Points, in no order, along strands that fork and pass close to each other.
Points whose rows are less than 66.6 apart are linked; no others are. Some points are linked to none.
teti: [-49.6 -41.9  -9.4  32.9 -15.3   2.4 -11.5 -13.3  43.5   0.0 -14.6  32.3
  19.1   0.0 -14.9  -4.3  28.7  10.0  -9.2 -19.6  -7.2]
munon: [ -0.5  24.8  41.9   3.3 -28.1 -10.9  28.0 -22.3 -30.0  -1.1  15.6  17.8
  17.2   7.3  -5.0   8.3 -11.0  -1.9  27.2 -20.0   4.0]
tuso: [-21.1  24.0  34.0   0.7 -17.0  -1.7  27.4  -8.9 -23.8  16.9  21.3   6.8
  13.2  15.5   0.7  18.1 -10.5   3.0  14.0 -12.5   1.7]
suzo: [-69.1   3.0  -8.7 -25.0  14.0 -20.5  -3.2   4.8  25.6  45.5 -30.7  -3.2
 -19.2   2.4 -20.4 -12.8  23.6   7.7 -18.2  10.4   9.1]
motem: [ -2.3 -26.7 -11.4  32.6 -26.1  16.0  -1.4 -13.9  23.9 -39.8 -10.5  18.0
  26.2  -4.3  -4.8  -8.7  16.1  17.3  -5.5 -40.7 -22.6]
Fef: [-21.8  10.6  -1.0 -39.7  40.6  -7.7   6.8  18.2 -10.5  52.9  11.9 -14.0
 -25.0  17.3 -13.0  27.9  -3.7  -7.8  -4.7  44.0  23.7]
bobat: [-12.4  33.2  -7.9   6.2   0.5  -9.1  31.2  -1.3  -6.3  18.0   8.2 -39.1
   1.2  13.4   5.3  10.4  11.9  28.1  -2.6   4.8  -7.5]
buze: [  7.5  35.2 -16.6 -50.6 -10.6 -12.1  12.8   1.0 -25.7 -14.6 -15.3 -15.3
 -30.1 -23.5  14.1  26.9  43.3  10.1 -14.6  -4.4  20.1]
miv: [-14.9 -43.8  -4.1  10.4  38.6  -5.4 -46.5 -19.2  30.0  -6.0   7.3  29.4
  37.2  21.6 -69.8  -9.9  10.7   6.3 -16.0  25.0 -17.3]
Bolev: [ -3.7 -36.2  14.8   2.7  19.1  15.4  -8.6   3.9   5.8 -20.1  16.4  29.2
  47.1  30.3 -27.6   1.4   9.7   5.3 -13.5   4.0 -27.5]
nivu: [  5.9 -15.9  34.5  -0.6 -17.1  12.7   5.8 -12.7  -6.2 -28.2   7.0  52.3
  33.1   4.4   1.2  -2.1  -1.8  -7.5  -2.7 -34.9  -6.1]
Zisa: [-14.1 -10.8  18.7  -4.4 -29.4  13.2  -3.5   2.4   0.4   0.1  -9.3  22.8
 -11.7 -18.8  29.8  -6.4 -17.0 -20.4  -8.4 -22.4  15.2]
verug: [ 17.8  22.1 -27.0  10.5  -1.1   4.7   9.1   1.2  11.2 -10.4  -8.2 -47.6
 -15.8  -5.8  22.9  -3.6  -7.4  15.3   6.3 -13.9  -7.7]
timom: [-81.2 -14.3   9.8 -10.3   6.0 -14.9  -6.5   2.4  37.9  46.8 -16.1  26.7
 -10.1   6.2 -17.6 -11.6  12.2  -5.8  -0.7  -7.3   3.9]
piz: [ 47.8  37.8 -14.8 -20.7   4.1 -11.5  17.7 -16.9 -34.5  -9.1   6.6 -36.3
 -36.4 -17.2  14.0  10.7  19.5   0.0  14.8   3.4  25.2]
feko: [ 55.6  45.5 -27.2 -24.4   9.4 -12.6  13.5 -21.4 -13.6 -26.4 -11.2 -48.9
 -34.0 -19.2  15.8   2.9  10.9   8.6  34.0 -13.8  15.0]
levum: [-19.1  33.6  -3.1 -21.8  -4.4  -8.2  31.3  -1.3 -12.5  17.2  -2.9 -30.0
 -10.8   3.1  12.0  15.5  23.6  23.0 -12.9   2.4   4.1]
Supa: [ 12.4 -29.1 -26.0  43.6  14.7   2.2 -25.9  10.4  27.9 -11.9   2.3  -6.8
  19.1   7.9 -11.3  -9.7 -14.5   0.9 -11.4  23.3 -23.4]
fali: [ -4.0 -13.4 -27.1  -0.4  -3.7  16.3 -13.1  16.6  18.3   0.8 -27.7 -26.2
 -30.9 -25.1  28.4 -13.3 -18.8  -7.7 -20.4   5.9  13.1]
gog: [-43.8  12.9  14.0 -32.8  26.2  -5.6  15.4  16.1  -9.1  50.6  12.6 -12.4
 -14.1  21.7 -13.1  25.5  -0.1   0.2   1.0  23.6  16.9]
Vup: [-50.4 -30.4  16.4  -6.6  33.8 -13.0 -30.5   7.9  37.7  24.0  -1.1  41.6
  12.6  15.9 -60.2   3.5 -25.1 -14.2  -2.3   3.3  -2.6]
maz: [ 16.3   3.4 -40.1 -21.9  19.7   5.5  -7.1  18.7   7.1   6.2 -20.8 -39.4
 -41.9 -20.6  27.2   2.8  -0.9  -1.1 -23.7  20.3  18.4]
simiz: [ 42.9 -33.5 -22.1  33.3  12.9  12.8 -29.6  14.7  14.2 -36.1   6.9   1.2
  31.1  12.0  -5.7 -14.7   2.3   5.0 -11.5  13.5 -39.2]
Fitot: [ 25.7  -4.4  -8.4  -5.4  22.5  17.3  -4.9  10.5 -22.4  31.4  27.2 -14.5
 -33.2  -5.8  19.8  12.1 -28.8 -23.9  -1.3  39.3  18.3]
menir: [ 20.2 -44.0  -6.5  12.7  23.5  15.2 -27.1   3.6   8.9 -29.6  10.4  14.7
  43.0  29.5 -24.9 -15.8  17.7   9.6 -19.8  20.6 -39.3]
Mal: [ 28.8  36.4 -34.7 -46.7   0.5 -17.1  -0.5  10.5 -22.7 -24.6  -9.7 -19.1
 -32.8 -23.1  13.3  41.4  42.7   6.7 -13.4   0.5  19.0]
Rig: [ 28.5  -5.1  37.6  -1.0 -20.1   1.9  10.9 -21.4 -15.3 -42.5   0.4  48.6
  39.9   3.2  -8.7 -11.0   4.0  -3.9  12.8 -31.5  -5.7]
sisi: [  2.4  -4.8   5.8 -10.2   0.9  18.6  -5.4  10.5 -22.8  21.2  14.5  -7.0
 -24.2  -4.6  17.1   9.2 -29.0 -24.9  -3.4  20.7  21.7]
leran: [ 53.2   4.4  31.8   6.9 -19.6 -10.5  10.0 -18.3 -18.7 -48.7  -9.7  32.8
  44.8   1.8 -19.3 -21.1   5.5   1.4  36.8 -18.2 -11.0]
kuz: [ 61.6  44.6 -15.4   8.7   0.2 -16.0  18.0 -19.1  -8.2 -19.0  -6.6 -46.3
 -13.6 -11.4  14.5 -13.0  -8.4  11.6  54.3 -17.1  -1.6]
Vuto: [ 53.4   5.8  13.6  21.3 -21.1   3.9  -8.5  -4.2 -19.5 -36.0   2.2   8.9
   7.7 -12.9   7.3 -15.4 -27.1 -17.8  21.8  -7.4   1.0]
Ninu: [ 10.2 -58.1 -15.7  15.4  32.2  10.8 -41.8 -12.0  22.3 -30.1  -0.6  15.0
  35.9  18.4 -43.3 -21.6  25.9  12.1 -19.0  28.4 -28.2]
gutov: [ 46.2 -20.5  -4.4  26.0  19.0  11.5 -28.2  24.5  -6.3   6.0  26.8   1.4
   1.4  -0.8  19.2  -0.2 -40.1 -23.4  -3.0  35.0 -10.0]
dez: [-30.8 -12.5  -1.9  17.6  15.3  -4.9 -10.3  10.4  21.2  22.9   0.7  -3.0
   9.3  12.4 -15.5  -1.7 -23.6  -7.3 -10.8  25.3  -0.5]
sebab: [-12.1 -40.9  23.0  -7.3  15.1  23.5   0.9  -9.6   7.5 -24.8  16.5  42.0
  47.7  30.3 -20.3  -5.2  27.5  13.5 -16.7 -14.7 -28.1]
Banu: [-50.7   6.1 -12.4 -52.5  22.2 -14.2  -5.7  21.9   4.0  39.8 -32.4   1.5
 -27.2   0.8  -7.3   2.9  29.6   2.7 -23.9  20.4  17.9]
Bif: [-16.9 -34.3  31.3  -8.6  -8.1  20.8  -5.8   4.8   8.4 -12.8   8.5  58.4
  19.6   3.4   6.4   2.4  -5.1 -17.3  -9.6 -31.9   0.0]
bov: [ 16.2  -7.0  -8.5  33.6 -25.1  10.1  -1.2  -5.0  11.0 -35.8  -4.8  -1.1
  24.8  -2.5   0.5  -8.9  -3.6  11.7   3.2 -28.9 -25.6]
nuvaf: [-18.0   3.3   6.8 -31.0  -3.8  13.6   3.4   8.7 -20.8  27.1   1.0  -6.0
 -33.2  -6.2  19.8  10.7  -5.9 -18.0  -8.5  11.1  26.5]
Fanik: [-33.1 -27.9  23.2  -4.4 -16.0  16.1  -6.3  10.4  15.3   2.5  -4.2  48.1
   3.8  -5.5  17.7  -0.3 -10.8 -24.7 -10.6 -29.6   8.3]
Luvaz: [-26.4  10.8 -36.4 -52.9  31.9 -25.8 -19.2  25.7  11.2  31.6 -40.7  -3.5
 -28.6  -8.2 -16.6   5.2  28.8   1.2 -34.5  34.9  18.0]
gubof: [ -2.6  20.5  -1.7  33.1  -6.3  -7.1  22.4   3.1  -0.8   9.5  14.8 -24.7
  20.1  18.9   0.6   4.7  -3.8  21.4   5.2   1.2 -21.4]
Dem: [ 64.5  29.1  -9.2  38.1   5.2 -10.7   6.0  10.4  -4.9  -5.8  25.8 -29.6
  11.5   3.3  11.5  -9.8 -12.5  15.6  33.8  -7.2 -29.7]
dizuz: [ 31.4  18.2  -4.6  44.0  -1.3  -6.3  11.0  11.5   0.7  -4.9  23.1 -16.5
  31.0  19.9  -5.4   0.7  -3.4  21.7  13.2  -1.7 -37.4]
Gulip: [-35.1  18.6  27.6 -12.4   1.3  -0.1  24.5   4.6 -18.3  33.7  24.3  -4.5
   2.1  23.2  -0.4  24.7  -6.8   3.0   6.6   4.3   9.4]
kiru: [ 35.4  -4.2   4.4  25.1 -20.0   7.9  -5.7   3.6  -4.5 -33.8   2.3   9.2
  25.9   0.2   3.5 -10.5 -13.9  -0.3   0.1 -14.7 -16.9]
nemak: [-46.6 -22.9   4.7   8.4  21.3 -11.7 -24.4   5.3  33.9  26.7  -4.1  21.9
  16.5  12.7 -42.3  -3.3 -20.8 -10.8  -7.6  14.1  -1.6]
runug: [ 35.5  21.9  13.3   1.5 -12.8  -1.2   9.1 -20.2 -42.4  -0.6  20.2 -12.8
 -26.0 -14.5   4.1  -6.4 -16.3 -23.4  28.5   9.5  25.0]
mul: [ 55.5  35.5  -8.9  27.7 -10.4 -12.9  10.8  -8.7   2.5 -22.7   0.6 -31.7
   6.9  -4.2   4.8 -13.0 -14.5  14.3  46.7 -22.4 -20.7]
Zun: [ 41.7  29.9 -11.3 -10.1   4.3  -0.3  15.1  -8.3 -34.8   8.6  19.8 -32.7
 -34.5 -10.5  18.8   7.0   0.0  -3.8   5.9  13.2  19.9]
nub: [-17.2  23.8  25.2 -13.5 -37.8  -8.7  27.5 -25.6  -8.4  -5.0 -13.5   4.9
 -15.6 -21.3  21.6  -6.7   7.2   4.3   9.3 -31.6  13.6]
sovib: [-16.3 -15.9 -26.5  41.3  16.1  -9.1 -17.8   2.3  33.1   7.7  -5.1 -19.8
  11.7   7.4 -20.4  -9.6 -12.4   6.7  -7.6  22.1 -13.3]
sizo: [-47.8   8.7 -21.8  14.4 -18.0  -5.6  20.2 -12.1  25.5   6.0 -15.9 -33.6
  -7.1  -0.9   1.1   3.3  27.8  35.6  -3.0 -17.7 -13.3]
fet: [  9.7  33.5  28.4   2.7 -28.4 -18.4  31.0 -30.6 -23.7 -11.7  -6.8  -3.2
  -2.9 -11.0   4.4  -8.1  -4.2   4.9  35.1 -16.1  11.8]
gefu: [-40.8  -0.9   4.2 -48.9   4.6   8.0   0.9  18.3 -12.0  35.9 -15.2   4.7
 -34.4  -5.7  14.3   6.3  10.7 -11.8 -15.8  10.0  23.6]
kidu: [ -9.0  40.1  -1.4 -40.4 -16.7 -14.8  30.4 -11.7 -19.0  -6.6 -13.6 -21.0
 -19.3 -15.5  15.9  15.2  37.3  23.4  -8.2 -13.5  10.9]
Rudo: [-13.5   8.5  31.0  -7.8 -38.0   1.1  10.5 -17.6  -5.4  -4.8 -12.0  23.0
 -15.1 -24.3  25.6  -7.5  -7.2 -12.8   5.7 -33.5  20.4]
besi: [-13.8 -16.6  -7.4   4.9 -21.0  18.4 -12.3  10.2  11.5  -6.3 -21.5  -0.7
 -17.5 -22.5  29.3 -13.4 -22.1 -12.1 -15.7 -11.1  10.9]
Tel: [ 48.9   6.4  16.4  12.5 -17.4   4.5  -7.1 -16.7 -38.3 -13.6  21.2   2.1
 -18.3 -17.1   4.9 -12.1 -29.0 -35.4  34.3  10.4  21.9]
fafo: [ -4.4   4.4 -42.5 -36.2  24.1  -8.0  -7.8  23.6  11.4  11.2 -30.7 -28.2
 -33.3 -15.3  10.0   9.2  17.9   5.0 -30.8  27.9  16.7]
ruz: [ 51.1  -6.3  -2.7  22.0  17.1  10.6 -18.4  14.9 -23.3  15.5  37.6  -5.2
 -15.9  -3.9  22.8   1.6 -39.7 -25.6  11.3  33.0   0.1]
rif: [  7.1 -12.8  21.8   8.4   4.1  13.3  -9.4  15.5 -13.9   0.2  28.0  19.8
  21.1  18.2  -1.4  14.5 -28.9 -14.8   3.8  11.3  -4.4]
fosu: [-23.3 -41.7  -8.6  33.6 -16.1  14.6  -8.3  -7.5  33.0 -20.4 -12.0  28.1
  24.5  -3.1  -5.8  -6.8  20.0   7.6 -14.6 -24.8 -13.0]
tasag: [-67.2 -19.7   3.1  12.1 -10.0  -6.2   1.5  -3.2  33.7  27.5 -14.1  20.7
   5.9   3.0  -5.6  -6.4  13.6   3.5  -9.4 -14.0  -2.6]

A fork is a point with three links. Follow the links from the first point to the second and name the forks in between, in order.
Ninu, dez => menir
nuvaf, fosu => Banu
leran, Banu => Zisa
Bif, teti => Zisa, Banu
gefu, Bif => Banu, Zisa

Follow the links from the first point to the second, and from the first to the third. Name the last point that the two ways share.
besi, ruz, bov => Banu
sovib, sebab, miv => menir
timom, munon, Fitot => Banu
Banu, nub, Bif => Zisa
miv, sovib, sebab => menir

Name the points in between on the shortest way along the links from the first point to the second, in order.
Fanik, leran => Bif, nivu, Rig
teti, nub => tasag, timom, suzo, Banu, Luvaz, fafo, maz, fali, besi, Zisa, Rudo
bov, piz => kiru, Vuto, Tel, runug, Zun
runug, gubof => Zun, piz, feko, kuz, mul, Dem, dizuz
Rudo, Gulip => nub, fet, munon, tuso
besi, gutov => fali, maz, fafo, Luvaz, Banu, gefu, nuvaf, sisi, Fitot, ruz
